A landscape with many valleys, sampled at points; each row gives a point and its height.
From any point a ball takes the steepest step (drop divided by distance) to one of its 3 nearest points. It stops when none of these is lower. Distance is the straight distance between rows; heights are no part of it.
Reb: [ 84  65  78 119 111 160 142 213 143 118 111 160 152 164 137 123 113  71
  64  97 115 143 159 112 147]  (h 448)
bunod: [ 99 130 111 125 106 151 170  87 125 118 143 141 128  77 132 109 106 104
  71 140 185 106  93 186 149]  (h 337)
Kir: [115 164 130 138  94 145 111 178 109 118  89  93 136 155 122 136 163 133
 133 123  83 111 133 122 122]  (h 93)
Bifud: [140 164 126 146 131 162 114  99 135 118 164 121 145 106 130  92 139 208
 147 127 135 106  99 171 110]  (h 342)
pav: [104 107  66 109 104 111 137 162 147 108 125 162 134 146 138 134 101  66
  66 187 159 162 176 152 157]  (h 429)
rutan: [152 100 190 140 167 164 128  74 121 144 170 163 138 119 128  81 167 195
 187  87 136 107  68 147 110]  (h 393)
Lok: [136 105  72 121 126 168 147 177 121 107 114 142 187 134 159 130 114 197
 110  98  77 134 149 102  91]  (h 270)
metid: [138 185 103 159 102 155 124 123 132  79 150  97 164  82 137 127 133 184
  73 102  96 100  90 133  89]  (h 330)
Nonum: [173 136 213 160 146 125  81  57 130 158 163  99  97  90  92 104 152 186
 165 103 114 115  51 182 101]  (h 45)
Dizif: [151 203 103 165  92 106  97 197 116 111  46  89 155 136 137 138 129 159
 108 151  60 122 142  95  85]  (h 194)
zas: [179 134  95 159 157 121 124 116 135 105 135 130 147 112 132 130 118 208
 121 105  78 131 125  96  71]  (h 77)
segot: [ 94  79  69 123  96 208 135 195 132 108 132 175 181 158 151  93 131 144
  83  97 108 128 161 162 116]  (h 459)
Lekog: [116 139 100 137 100 150 134 139 127 111 120 132 138 109 113 142 133 115
 100 121 135 118 137 137 123]  (h 263)
sovi: [113 143 112 105 123  95 150 109 125 147 148 125 111 122 138 142 106  67
 120 171 183 142 133 157 175]  (h 11)
tole: [123 175 117 128 112  77 133  97 154 111 117  90  86  98 119 137 112  35
  57 168 148 137  91  84 140]  (h 286)
boge: [132 180 154 166 106  98  82 169 110 135  84  74 120 157 101 141 147 108
 118 143  62 121 111  83 118]  (h 96)
Gisov: [107 139 129 131 120 122 127 162 121 132  99 119 126 159 123 148 149 114
 159 127 116 136 152 120 142]  (h 288)
Nol: [129 124 121 119 137 126 138 110 123 133 137 124 130 125 126 135 129 125
 153 122 129 139 130 122 141]  (h 334)
keb: [129  90 123 116 147 189 160  79 124 128 163 185 123 112 150  86 120 187
 156 147 205 121 124 180 129]  (h 472)
mufir: [102 102 128 123 116 219 129 176 106 132 134 146 165 170 157 104 174 159
 165  90  91 112 148 129 127]  (h 440)
zusat: [ 73 145 154 123  45 132 122 215 129 144  76 142 147 183 133 125 171  42
 111 149 144 134 147 154 176]  (h 152)
Mib: [175 142 133 135 161  40 104 104 135 121 106  90 101 112  93 162  89 104
 108 153  90 160 137  76 116]  (h 122)
surum: [188 114 146 154 166 146 101  79 130 129 169 129 133 119 114 116 148 212
 160  83  96 120  93 110  71]  (h 302)
Zam: [110  94  99 120 119 184 167  88 128 124 166 155 128  88 136  96 115 159
 125 113 180 110 103 178 125]  (h 444)
sofi: [115  99 149 121 131 166 133 134 101 164 141 174 123 156 144 113 152 148
 199 124 143 122 150 158 136]  (h 527)
vutu: [186 174 102 127 142 111 115  62 166  87 161 101 124  85 123 112 111 199
 107 116 115 114 105 131  65]  (h 223)
kunis: [137 142 102 153 116  99 104 168 112 111  60 108 147 154 123 156 119 129
 134 118  58 147 153  67 110]  (h 144)
banip: [122 159 103 136  92 181 122 184 112 121 102 126 179 169 163 104 157 190
 148 124 111 116 169 154 105]  (h 175)
kove: [133 149  91 120 115 105 129 128 138 122 121 117 121 119 138 148 108 115
 119 166 137 136 154 119 136]  (h 228)
Ton: [168 147 174 125 143  89 113  58 132 144 146 114  93 105 102 123 111 160
 160 139 147 128 118 153 118]  (h 212)
Zur: [178  99 148 118 182 124 123  58 155 126 159 131 115  91 114 105 143 205
 149  79 139 116  87 129  69]  (h 273)
lumem: [105  86 141  94 164 116 141 176 138 145 113 145 142 154 121 168 119  55
 134 108 112 165 164  82 158]  (h 437)
rek: [170 156 140 157 132  75  86 147 126 137  81  98 115 134  87 159 121 135
 137 114  45 151 127  67 119]  (h 72)
vak: [167 130 127 143 151 111 114 100 129 130 141 122 105 128 112 137 113 171
 162 134 127 149 146 120 106]  (h 232)
bivo: [ 96 116 107 127  87 193 128 195 120 117 115 137 172 161 141 126 153 131
 119 108  99 106 142 154 125]  (h 249)
kam: [149 179 129 163 119 166 108 151 118 106 144  88 172 134 127 111 164 189
 133  86  78 109  95 135  99]  (h 43)
Nefe: [160 183 164 152 130  81  67 126 135 132 110  77 104 130  95 147 132 140
 139 164  79 135 134 113 143]  (h 67)
nuku: [108 205 133 126  93  88 129 100 117 145 133  98  99 122 137 116 102 100
 116 209 177 108 125 175 178]  (h 40)
Terig: [122  87 165 122 172 139 137  98 107 156 149 146 101 129 102 122 136 139
 172  79 128 130 116 127 114]  (h 141)
dotet: [157 139 133 106 164  48 122  88 147 129 124 104  92 111  97 164  86  74
 112 167 142 155 149  78 148]  (h 150)
Zuf: [132 160 146 139 111 148 122 117 124 135 143 127 128 139 129 127 157 172
 171 120 140 119 122 163 127]  (h 289)
zes: [101  76  99 105 116 114 152 152 154 126 132 150 142 135 127 157 105  51
  90 131 160 150 149 121 159]  (h 325)
luzo: [143  98 122 122 159 101 134  86 136 117 140 116 107  86  94 144 122 134
 113  76 112 133 117  97 105]  (h 81)
zop: [120 103 131 119 128 187 133 143 111 122 152 145 143 148 149 123 139 169
 155 103 122 115 137 132 123]  (h 360)
goman: [156 150 149 136 137  75 109  72 146 127 133 100  87  71  91 136 120 110
 108 128 125 111  85 110 117]  (h 130)
rar: [102  59 160  96 161 205 132 179  96 164 148 169 140 165 161 104 166 136
 169  63  95 123 143 107 119]  (h 522)
matin: [155 200 113 154 112  83  95 171 124 105  58  90 131 143 121 156 100 137
 117 171  61 137 143  80 110]  (h 176)
reko: [121 104 117  95 125  75 165 102 149 122 141 125 111  90 111 146 108  49
  87 140 173 127 116 113 145]  (h 224)
dalev: [137 142 143 136 129 199 107 158 117 121 132 141 171 171 164  96 178 230
 200 109  93 114 142 128  86]  (h 292)
Deme: [105 151 120 117  86 109 133 135 125 129 121 121 113 142 127 136 126  84
 119 180 151 126 141 167 166]  (h 134)
gati: [115 144 135 127 115 134 131 146 114 136 125 129 123 157 129 132 140 123
 165 152 140 138 170 157 138]  (h 256)
Luto: [ 80 178 132 139  68 137 105 188 116 114  92  94 131 148 122 124 163 100
 107 128 124  99 109 139 142]  (h 71)
goli: [113 117 127 149 113 159 135 139 116 127 128 122 132 140 113 146 158 144
 149  96 111 101 112 133 124]  (h 178)
farep: [172 128 162 135 156 119 113  55 143 136 153 130  95  96  96 120 127 177
 163 107 139 124 101 148  95]  (h 243)
kegu: [169 180 149 137 127  54  79  63 141 140 137  65  72  86  86 116 101 137
 109 167 110 121 113 142 121]  (h 205)
pebuk: [144 155 109 148 111 138 117 158 120 107 102  99 147 110 127 145 140 145
 108  96  73 114 123  94 101]  (h 114)
bebi: [125 131 183 150 135 116 119 121 107 157 128 123 107 150 112 142 158 111
 173 101 115 130 127 150 150]  (h 128)
Lirus: [123  88  76 114 112 181 126 176 136 121 125 161 153 157 154 126 117 148
 114 136 128 135 186 157 124]  (h 221)
Vud: [106  87 166 106 176 120 163 100 132 156 149 171 117 141 132 138 122 107
 186 137 170 149 142 134 163]  (h 406)
bok: [120  84 116 128 156 153 139 171 115 123 122 146 156 134 140 133 119 135
 125  75  82 137 148  80  99]  (h 266)
vas: [119 142 152 127 142  87 125 126 127 150 128 127 109 138 112 158 132  87
 162 152 136 131 149 134 162]  (h 159)
zepus: [111 146  93 115 104 104 152  81 145  89 153 129 111  63 139 111 104 123
  70 144 172 107 111 155 126]  (h 356)
Gisav: [105 102 171  97 150 110 173 114 119 174 140 170 125 155 142 134 132  77
 173 157 176 143 147 168 197]  (h 468)
tatu: [125  61  92  99 151 167 163  78 135 116 167 190 135  92 157  86 106 186
 124 129 201 120 142 163 104]  (h 465)
Dezil: [116 129 101 110  98 146 117 172 123 115 109 136 153 164 135 124 135 125
 132 141 124 132 175 140 141]  (h 181)
tadi: [ 90 102 115 131  96 195 149 160 104 126 147 142 152 142 149 109 148 120
 121 111 157 110 124 174 136]  (h 333)
misa: [118 200 128 142  90 121 107 132 120 109 119  83 109 114 119 136 146 125
  99 130 115  99  81 126 123]  (h 97)
kozi: [115  95 188 141 177 148 146  92 103 165 153 155 109 129 129 100 166 140
 188  96 140 108  94 154 146]  (h 276)
bip: [127 123  89 128 117 161 131 164 124 119 115 145 162 139 138 128 125 169
 140 124 112 141 168 138  98]  (h 27)
zote: [141 166 153 160 130  92  85 121 129 119 120  86 105 116  81 149 127 112
 110 134  84 131  82  80 121]  (h 110)
bam: [ 73  76 186 107 145 117 159 142 115 180 146 152 130 179 130 148 147  47
 173 117 144 146 144 135 196]  (h 536)
Kugo: [117 105  87 108 120  99 137 161 137 112 109 130 126 142 123 160 113  88
 113 154 127 152 165  98 149]  (h 209)
Faka: [161 110 118 125 173 175 112 108 128 118 155 168 152 148 144  99 133 215
 179 122 121 140 145 105  79]  (h 394)
nonod: [ 97 145 102 130  68 106 128 184 151 117  85 134 135 158 138 139 141  18
  73 185 147 144 141 124 166]  (h 329)
lefep: [104 183 108 139  75 137 112 172 113 119 108  96 125 140 131 133 142 102
  88 151 134 112 140 142 141]  (h 47)
dapal: [ 95 127 155 126  97 158 144 177 112 144 115 126 140 165 121 139 167 114
 152 107 109 112 137 128 133]  (h 245)
Pivo: [109 136 103 127 115 112 132 176 134 123 107 118 139 147 119 168 141  70
 101 139 116 134 146  89 150]  (h 148)
mot: [ 89 101 137 126 118 177 154 123 116 142 146 177 141 154 154 107 141 125
 150 142 184 125 142 202 157]  (h 514)
ruzop: [136 196  79 157 105  78  91 165 142 102  31  92 129 117 169 132 110  91
  57 193  85 130 139  47 125]  (h 300)
Gide: [132 197 131 147 109  90  92  81 133  97 135  57  90  77 116 109 120 144
  67 151 123  93  64 132 104]  (h 124)
pur: [189 136 144 115 155  58  98  52 159 131 135  93  88  75  88 131 100 144
 110 137 116 142 125 118  99]  (h 166)
bori: [ 99  78 175  98 157 156 121 175 124 165 100 164 137 199 168 130 173 110
 206 129 129 135 193 136 160]  (h 475)
kivi: [134 157 126 150 105 115 114 160 108 106  76  99 138 144 116 151 148 127
 126 116  79 130 126 102 124]  (h 113)
pogob: [ 92 133 157 114 111 114 151 131 111 150 139 131 125 134 118 135 134  64
 144 132 160 123 110 149 180]  (h 225)
demu: [125  71 102  92 147 150 155 113 137 133 151 175 116 117 150 117  98 126
 139 154 200 154 156 171 141]  (h 373)
favot: [148 199 137 143 122  76  93  97 131 119 121  64  98 103 113 132 120 101
  80 162 112 110  92 103 127]  (h 95)
Geba: [115  60 157 103 170 224 112 169 119 125 143 198 144 193 190  76 155 167
 193 116 136 119 156 104 125]  (h 659)
kar: [168 134 114 166 143  94 102 126 126 118 103 107 135 123 118 150 102 170
 128 110  66 146 129  77  93]  (h 48)
gapu: [113 136 112 108 112  74 167 103 153 123 133 122 100  82 137 130  88  31
  63 182 206 128 121 125 179]  (h 314)
bero: [118 156  74 150  87 127 123 167 138  79  82 115 123 128 142 139 122  81
  57 159 119 126 134  79 123]  (h 274)
puduk: [149 172 155 128 128  59 104 115 138 149 117  92 108 132  99 155 130  86
 141 155 111 136 124 117 154]  (h 101)
zutid: [143 121 174 130 160 122 126  66 120 151 158 154  96 128 120 126 146 156
 209 134 150 144 123 153 132]  (h 374)
vodop: [160 219 116 159 102 136 100 168 127 105 110  81 164 144 137 117 155 204
 127 135  64 123 114 123  98]  (h 112)
Vod: [100 188 144 144  84 110 113 154 122 125 110  85 105 141 134 134 161  53
 105 161 136 104 102 116 158]  (h 83)
leg: [123 146 112 118 100 126 145  89 132 111 149 118 125 102 133 114 104 135
 100 163 174 110 123 173 134]  (h 364)
nagil: [126  80 168  84 158  62 185  73 156 172 150 155 130 120 125 142 100  56
 150 134 193 151 135 151 184]  (h 324)
satup: [ 94  66 154  90 160 144 134 177 130 166 117 148 140 182 152 155 151  90
 166 105 118 157 185 104 161]  (h 399)
zupuf: [ 83 179 147 146  83 108 133 124 122 145 122  93 112 103 136 114 118  54
  92 180 169 102  77 149 187]  (h 100)
sizi: [ 93 107 118 128 105 113 172 121 132 152 143 150 135 114 137 106 103  42
  78 153 203 130 105 169 181]  (h 82)
ruza: [103  80  95 106 111 192 120 199 120 141  99 158 173 189 162 118 137 166
 143 134 104 132 206 139 106]  (h 403)
Zem: [112  67 109 109 149 162 159 117 126 136 163 170 128 122 133 124 111 127
 141 106 161 125 145 136 121]  (h 438)
bifel: [138 102 134 112 145  92 161  84 136 152 139 143 101  94 118 125 114  78
 125 115 176 135 111 147 150]  (h 291)
Vuve: [109 161 125 137  95 184 120 167 131 109 126 100 160 155 133 122 161 161
 128 101 104 106 122 147 114]  (h 127)
vig: [120 154 121 115 128  92 153  71 138 131 129 108 100  92 119 132 104  88
 107 158 179 119 126 138 143]  (h 133)
mis: [114  61 134  74 171  82 185 101 162 138 152 145 127 117 135 148  98  69
 129 124 191 163 139 120 158]  (h 278)
leso: [ 88 127 100 139  61 163 132 205 132 110  92 134 158 146 133 125 142 102
  90 139 111 132 167 136 116]  (h 346)
kuru: [112 141 170 126 122  94 170  86 129 167 140 127 118  93 128 106 101  83
 124 149 209 135  98 193 186]  (h 452)
kiza: [100  84 142  97 143 111 176 123 142 167 144 155 124 142 125 152 116  50
 141 126 183 145 126 141 171]  (h 339)
zad: [160  93 152 102 173 144 131  65 142 133 150 161 103 110 124 102 116 194
 174 123 182 126 118 128  89]  (h 299)
fodut: [107 101 102 106 105 114 171 126 148 133 145 153 121 113 143 119  99  30
  57 145 189 148 120 140 167]  (h 320)
Tiri: [129  43  98  97 173 159 142  97 137 117 166 168 126 102 132 120 108 162
 121  96 170 124 146 132  92]  (h 447)
Vetil: [108  80 155 126 143 205 121 175 115 148 142 162 164 165 165  93 165 169
 182  71  82 106 141 100 102]  (h 484)
dakat: [122  84 114  92 175 118 139 149 131 133 129 170 134 146 133 146 120 108
 152 135 149 158 179 115 146]  (h 395)
ter: [100  32 112  91 149 182 150 149 108 149 150 176 131 136 151 110 115 106
 127  82 141 135 147 112 132]  (h 520)
revat: [100 173 114 119  84 105 116 167 126 121  87 106 139 160 131 149 137  76
 103 170 124 134 142 115 147]  (h 90)
mek: [158 180 166 154 125 131 114  69 144 140 182 105 112  81 111 109 141 200
 122  90 136 108  54 171  99]  (h 219)
nefom: [138 180 185 137 120  74 101  85 121 150 135  97  85 130 115 139 136 118
 164 164 145 125 112 162 154]  (h 119)
mogi: [105  52  76 112 129 173 166 123 137 111 172 183 155 100 128 110 106 127
  73  93 153 108 128 174 113]  (h 470)
bez: [109 117 182 128 142 153 116 175 108 162 118 150 133 193 146 135 171 139
 193 112  98 129 174 128 131]  (h 524)
dudok: [118 227 157 154  67  95  57 183 136 128  52  42 107 156 130 124 157 117
  90 192  86 109 103  92 131]  (h 84)
nit: [135  85  98 121 154 174 145 126 127 104 147 137 150 105 131 132 110 169
 123  74 106 131 131  90  86]  (h 338)
Pobim: [148 129 131 112 153  83 150 100 138 123 129 124 104  88  95 158  97 105
 121 122 141 139 131 110 120]  (h 120)
peti: [141 140 175 157 135 109  98 175  99 148  98 105 127 163  95 158 163 131
 163  92  53 140 137 104 131]  (h 115)
Gidi: [143 170  87 130 116  85 108  93 141  92 110  91  91  98 135 138  92 104
  44 183 129 106 121  87 114]  (h 265)
Bis: [142 183  99 143 102 113 125 154 122  90  97 103 141 128 135 146 123 156
  98 158  88 118 146  99 111]  (h 164)
nop: [133  69 112 117 175 151 125 143 117 134 144 148 147 138 134 143 107 158
 148  99 108 143 158  79 106]  (h 297)
Vop: [138 171 129 145 100 121  94 144 123 123 106 110 125 138 117 146 138 151
 150 143 104 113 134 123 116]  (h 64)
tufir: [119 215 123 127  87 107 102 121 114 125 124  84 100 118 132 115 121 115
  95 182 147  90  93 144 147]  (h 78)
nomu: [148 160  95 139 115 120 133 100 142  64 137  99 138  85 134 119 114 160
  57 114  92 105 104  95  81]  (h 287)
fid: [146  83 135 112 168 127 146  77 142 135 151 147 118  90 109 132 116 139
 142  85 144 125 121 108 101]  (h 34)
nesol: [171  88 117 147 179 165 130 141 108 126 132 127 165 123 123 127 126 204
 161  58  57 144 120  64  81]  (h 216)
Rom: [148 131 148 155 142 170 104 145 113 137 155 100 164 147 135 120 182 199
 171  61  63 111 109 110  86]  (h 123)
Boz: [141 146 137 105 148  44 144  86 157 141 132 117  91 106 113 134  92  70
 119 169 177 135 130 137 146]  (h 179)
Figiv: [164 142 140 143 139 125 115  95 128 116 150 107 129  98 109 127 138 175
 119  87 107 122  84 125  87]  (h 162)
Mabef: [122 137 154 137 146  95 114 134 125 145 122 108 115 142 104 161 132  73
 139 115 112 141 128 113 151]  (h 142)
Makuf: [157 163 162 142 134  80  91  94 130 133 141  79  96 118  85 145 119 134
 137 127 102 112  96 118 128]  (h 132)
bes: [162 172  53 161 110 125 132 165 126  77  66 109 179 113 150 137 110 193
  85 121  61 132 133  98  72]  (h 247)
gokul: [143  82 119 114 175 189 146 101 127 121 165 173 128 115 146  98 123 191
 163  96 140 113 117 116  83]  (h 405)
Nav: [149 150 118 146 136  72 117 119 131 107 109 101 110 101 120 152 115  98
  94 146  99 140 131  71 113]  (h 140)
pasa: [136 147  76 126 116 149 142 108 129  96 148 122 132  95 147 119 109 178
  97 154 148 112 148 151 100]  (h 380)
ruva: [137 181 159 138 112  82  87 156 126 139  91  89 121 162  99 148 131 115
 134 161  78 140 154 113 139]  (h 85)
Nuba: [193 114 118 152 173 138  90 126 128 130 122 143 164 144 138 117 139 233
 174  92  57 149 119  90  80]  (h 149)
fuvuv: [122 124 173 110 145  97 175  80 125 173 139 158 111 123 121 115 117  86
 178 148 197 154 134 184 188]  (h 512)
nalap: [107 120  81 135 100 120 152 160 146 104 113 129 120 119 134 154 129  34
  48 130 152 133 112 105 148]  (h 372)
tagu: [118 104 186 104 166 126 135 127 110 177 138 151 114 171 142 128 152 121
 205 142 148 143 162 139 163]  (h 467)
Zuga: [ 95  94 136 120 120 167 164 113 105 133 148 169 114 112 153  98 134 128
 133 125 189 113 130 197 155]  (h 478)
Pemif: [125  45  80 106 134 159 155 123 139 118 156 190 135 108 140 126  86 105
  85 138 175 139 161 162 136]  (h 407)
sem: [136 114 129 129 149  79 128 180 127 132  66 114 130 158 109 181 115  94
 120 112  83 165 145  51 125]  (h 180)
varuf: [180 132  99 156 145 137 124 162 120 117  94 117 176 148 144 124 126 210
 145 101  55 143 142  86  77]  (h 51)
tipu: [159  79 110 125 171 129 119 108 127 121 136 151 130 118 110 141 104 178
 165 111 118 166 153  92  92]  (h 253)
fis: [127 160  88 134 104 110 133 127 144  88 108 120 117 113 133 131 101 109
  62 175 124 116 157 112 122]  (h 250)
Mufi: [113 153 132 153 124  87 117 151 120 116  95 111 111 136 111 171 130  85
 116 136  97 128 117  70 133]  (h 158)
Gol: [111 113  92 108 106 121 158  98 147 115 150 147 115 105 129 130  91  92
  92 156 181 136 139 164 143]  (h 385)
tiba: [122  82 122  87 160 106 148  96 140 151 154 163 116 126 123 137  91  99
 137 162 188 155 168 132 157]  (h 345)
vopu: [135 156 139 156 115 147 108 152 119 135 113 102 135 144 118 144 154 149
 173 110  87 122 132 115 110]  (h 105)
zofot: [170 131 119 166 139 166 114 151 125 109 139 112 179 121 127 119 158 195
 146  66  60 122 101  95  89]  (h 131)
Gof: [135 190 144 133 108 125 134  75 131 127 141  85 115  86 118 102 124 166
 111 135 163 101  68 189 139]  (h 281)
reka: [162 151 129 174 126 109 101 112 125 108 124  97 129 105  94 143 133 154
 114 102  61 119 107  92  98]  (h 74)
tepi: [142 155  91 123 125 111 130 120 139 102 122 115 129 102 127 139 111 152
 102 134 121 123 134 102 103]  (h 203)
feg: [138 174 203 166 111  82  76 135 111 159 133  74  95 144  96 149 153  84
 143 138  73 124  98 144 163]  (h 129)
Vef: [120 156  79 136  88 114 116 185 144  90  65 137 131 136 159 140 125  41
  57 180 122 153 146  78 140]  (h 296)
vupal: [155 121 144 128 145  66 102  88 141 135 117 101  97 100  81 165 112  95
 110 110 103 145 107  88 113]  (h 104)
Kegon: [ 88 104 117 127  90 165 159 167 115 123 125 136 134 136 139 122 134  79
 123 117 139 112 127 157 158]  (h 226)
letu: [108  80  67 136  98 169 146 195 128 101 100 136 172 138 136 127 123 124
  83  81  89 127 143 105 105]  (h 426)
Dos: [136 121 193 123 165  74 155  71 119 170 136 132 100 113 104 141 130  79
 164 119 166 138  95 144 163]  (h 222)
dod: [116 112 152 110 153 137 147  74 128 148 155 160 120 118 121 105 123 139
 161 133 191 122 123 169 144]  (h 420)
vorik: [120  60 145  91 164 108 187  75 155 159 142 162 106 104 130 136 105  60
 122 116 200 144 113 143 156]  (h 70)
Ruzo: [115 143  93 136  90 122 143 112 136  80 128 122 110  93 133 126 108  67
  53 142 154 105 102 126 132]  (h 331)
zof: [150 193 171 153 114 105  88  98 110 122 143  86 112 107 103 127 143 162
 118 116 106 108  83 151 112]  (h 155)
miv: [189 170 153 147 141 132  91  67 146 131 164 105 129 104 124 103 148 215
 155 119 119 117  86 173  95]  (h 298)
papak: [157 164 160 158 120  77  86 178 122 148  71 105 140 168 112 153 145 134
 174 139  61 156 157  94 112]  (h 92)
zoda: [118  98 129  89 167  86 158 143 137 148 132 147 123 150 127 171 120  63
 152 136 134 173 149  99 167]  (h 434)
Dis: [116 143  74 150  91 134 127 128 119  76 124 117 134  89 126 139 122 129
  62 112 114 111 112 100  98]  (h 251)
Zaf: [ 97  75 193 108 164 166 142 137 103 171 140 170 114 174 144 131 165  95
 190 103 149 120 134 140 177]  (h 526)
Kuruf: [103 135 139 111 110 132 157 130 117 150 124 147 127 141 137 126 123  93
 151 180 185 141 146 184 180]  (h 199)
mok: [116 172 104 114  92 134 132 102 121 123 149 124 123 109 134 107 112 167
 116 181 168 117 127 188 135]  (h 371)
gar: [101 126 151 135 111 135 182  96 110 152 130 151 123  99 134  96 119  79
 105 166 201 130 102 214 193]  (h 376)
nodog: [ 91  94 131 118 122 155 138 178 111 143 117 134 157 167 122 146 147  89
 135  84 101 130 149 114 139]  (h 303)
Maz: [117  76 122 108 140 131 175  86 133 136 158 170 123  78 126 108 108 113
 122 111 185 125 106 167 126]  (h 383)
lised: [157 229 111 145 112 125 105 111 131 110 153  72 140 113 140 103 142 214
 115 162  97 108  96 167 103]  (h 165)
sep: [195 158 153 182 144 147  71 132 135 131 144 115 175 152 139 100 186 242
 176  97  58 139 106 118  91]  (h 313)
toba: [154  95 102 141 161 133 136 172 110 122  85 139 152 149 136 143 112 178
 152  85  72 157 153  66 107]  (h 177)
vegek: [ 98 116 107 123 108 211 126 147 126 135 154 165 153 166 150  96 142 186
 164 136 158 118 151 181 126]  (h 348)
Tonag: [109  36 123  97 177 202 115 188 115 138 125 185 169 170 182  96  99 169
 167  98  94 151 172  59 105]  (h 670)
lum: [ 95 130 120 129  80 118 154 118 127 113 131 131 131 106 134 112 106  67
  86 144 177 112 108 153 163]  (h 267)
Bigo: [ 96 171 105 154  85 129 114 175 142  95  51 110 129 138 142 134 154  68
  51 156  97 126 116  71 133]  (h 290)
darom: [142 134 133 139 152 173 120 122 125 128 153 128 147 141 133 119 159 206
 153  83  98 122  97 121 101]  (h 200)
logu: [116 152 122 140  99 109 136 122 127 105 128 107 115  99 117 133 124  94
 110 146 152 119 113 128 151]  (h 188)
vub: [127  90 156 113 170 174 121  97 128 135 157 187 118 155 145  98 146 192
 195 132 157 121 120 119 111]  (h 347)
zupun: [161 161 111 151 140 121 104  87 125 108 159 111 131 108 112 128 121 193
 125 133 111 126 113 140  96]  (h 201)
ven: [125 126 122 130 119 150 147  97 129 134 160 141 111  97 120 110 127 135
 127 104 155 106  95 171 126]  (h 446)
buk: [148 184 105 132 128 104 111  78 144 101 140  91 113  93 126 121 104 185
 104 160 132 105 126 135  95]  (h 202)
seza: [156 132 196 122 149  44 120  48 143 163 144 107  91  94  82 132 110  72
 144 133 153 142  90 157 151]  (h 91)
biti: [155 144 167 164 134 115 101 113 117 137 153  99 108 123  96 145 147 177
 163 102  84 124  93 131 106]  (h 117)
ginu: [127  63 163 100 175 179 173  66 134 145 156 184 118 103 143  67 126 178
 177  80 184 110  87 137 102]  (h 466)
Leko: [181 159 120 166 143 145  93 124 133 128 161 114 159 131 128 113 171 234
 170 112  75 127 119 127  97]  (h 280)
Loda: [106  38 159  83 185 148 180  94 142 165 155 180 114 102 141 116 111 102
 158  83 186 124 116 141 150]  (h 389)
ridag: [111 105  68 118  89 128 129 197 143 100  78 143 148 157 146 141 105  70
  69 143 114 157 169  96 162]  (h 354)
Magov: [101 144 133 136  97 168 130 134 101 123 135 122 128 142 128 129 155 133
 137 110 144 101 121 163 145]  (h 239)
Nefen: [124  71 126 104 157 187 118 168 106 135 118 184 144 189 160 103 141 174
 181 116 106 135 175 115 118]  (h 598)
Zeti: [107 107  94 113 102 101 148 179 156 117 119 150 145 161 140 145  99  24
  76 172 160 149 149 122 167]  (h 384)
vesal: [134  33 117  79 207 176 139 100 137 124 168 202 116 118 162  92 103 173
 158 125 174 151 138 109  93]  (h 471)
mam: [102  42  82 104 121 181 136 220 126 135  91 174 173 174 155 108 101 126
 108 122 117 164 199 129 122]  (h 565)
Bano: [107  73 114 104 150 159 140 193 112 150  90 147 164 185 162 145 129 156
 155 113 104 155 190  93 128]  (h 523)
tul: [156 157 134 134 132 124 118  50 151 120 167  93 115  72 108 111 127 177
 112 102 140 107  73 158  91]  (h 220)
dudil: [108 134 124 113  86 150 126 195 119 130 102 147 150 177 144 125 148 103
 141 152 139 129 187 173 147]  (h 257)
ganu: [118 122  93 128 109 194 129 157 131 110 141 141 150 151 145 109 142 178
 114 116 117 111 143 153 124]  (h 231)
ket: [121 214 163 167  95 100  75 128 126 121 101  44  92 113 105 129 148 107
 100 165  99 109  66 117 136]  (h 75)
lide: [166 156 181 143 137  60  77  86 126 160 140  93  93 115  97 145 128 133
 158 150 102 130 123 150 142]  (h 167)
Lalel: [125  55 153  78 210 154 145  98 139 147 160 193 114 138 148 104 118 145
 180 142 182 138 137 122 132]  (h 495)
Lub: [108 199 176 149  99  73 107  80 119 141 116  65  67 102 123  98 111 101
  76 195 164  82  39 156 164]  (h 121)
Duno: [ 88 129 136 125  93 122 139 177 121 130 117 139 142 156 122 139 141  43
 132 147 137 138 135 138 175]  (h 10)
gobe: [ 98  64  73 124  89 160 153 171 130 103 143 169 145 135 140 114 101  82
  50 117 142 123 151 151 145]  (h 525)
Ruz: [133 170 172 147 121 112 104 106 114 145 142 108  98 139 102 144 144 136
 161 124 123 124 105 151 134]  (h 60)
Kidab: [131  83 115 117 170  98 135 120 135 133 135 125 118 116 114 168 101 100
 129 102 122 158 150  81 127]  (h 163)
labal: [159 124 107 115 163 107 137  71 144 104 134 112 112  76 107 133 111 172
 109 112 141 124 133 116  86]  (h 94)

Call two points neighbours if one is among the 3 nearest of the other. Go from one point of each pair to the other, from neighbour to neighbour, staying as low as possible. Name the highest point that can't be avoided.
vorik / Nonum | bifel
sovi / kar | Deme
Nefe / sizi | lum
kar / bip | banip
nuku / lefep | zupuf
varuf / kar | zas
varuf / kam | Vuve
Ruz / Nefe | nefom
lefep / Vop | Kir
ket / nuku | favot
kar / Nefe | papak
vupal / fid | Pobim

Two balls start at each pair of points below. Name the first point that both come to, or write none.
mogi / zes | none
Reb / Zeti | Kugo
Geba / rar | mufir
Tonag / nodog | none
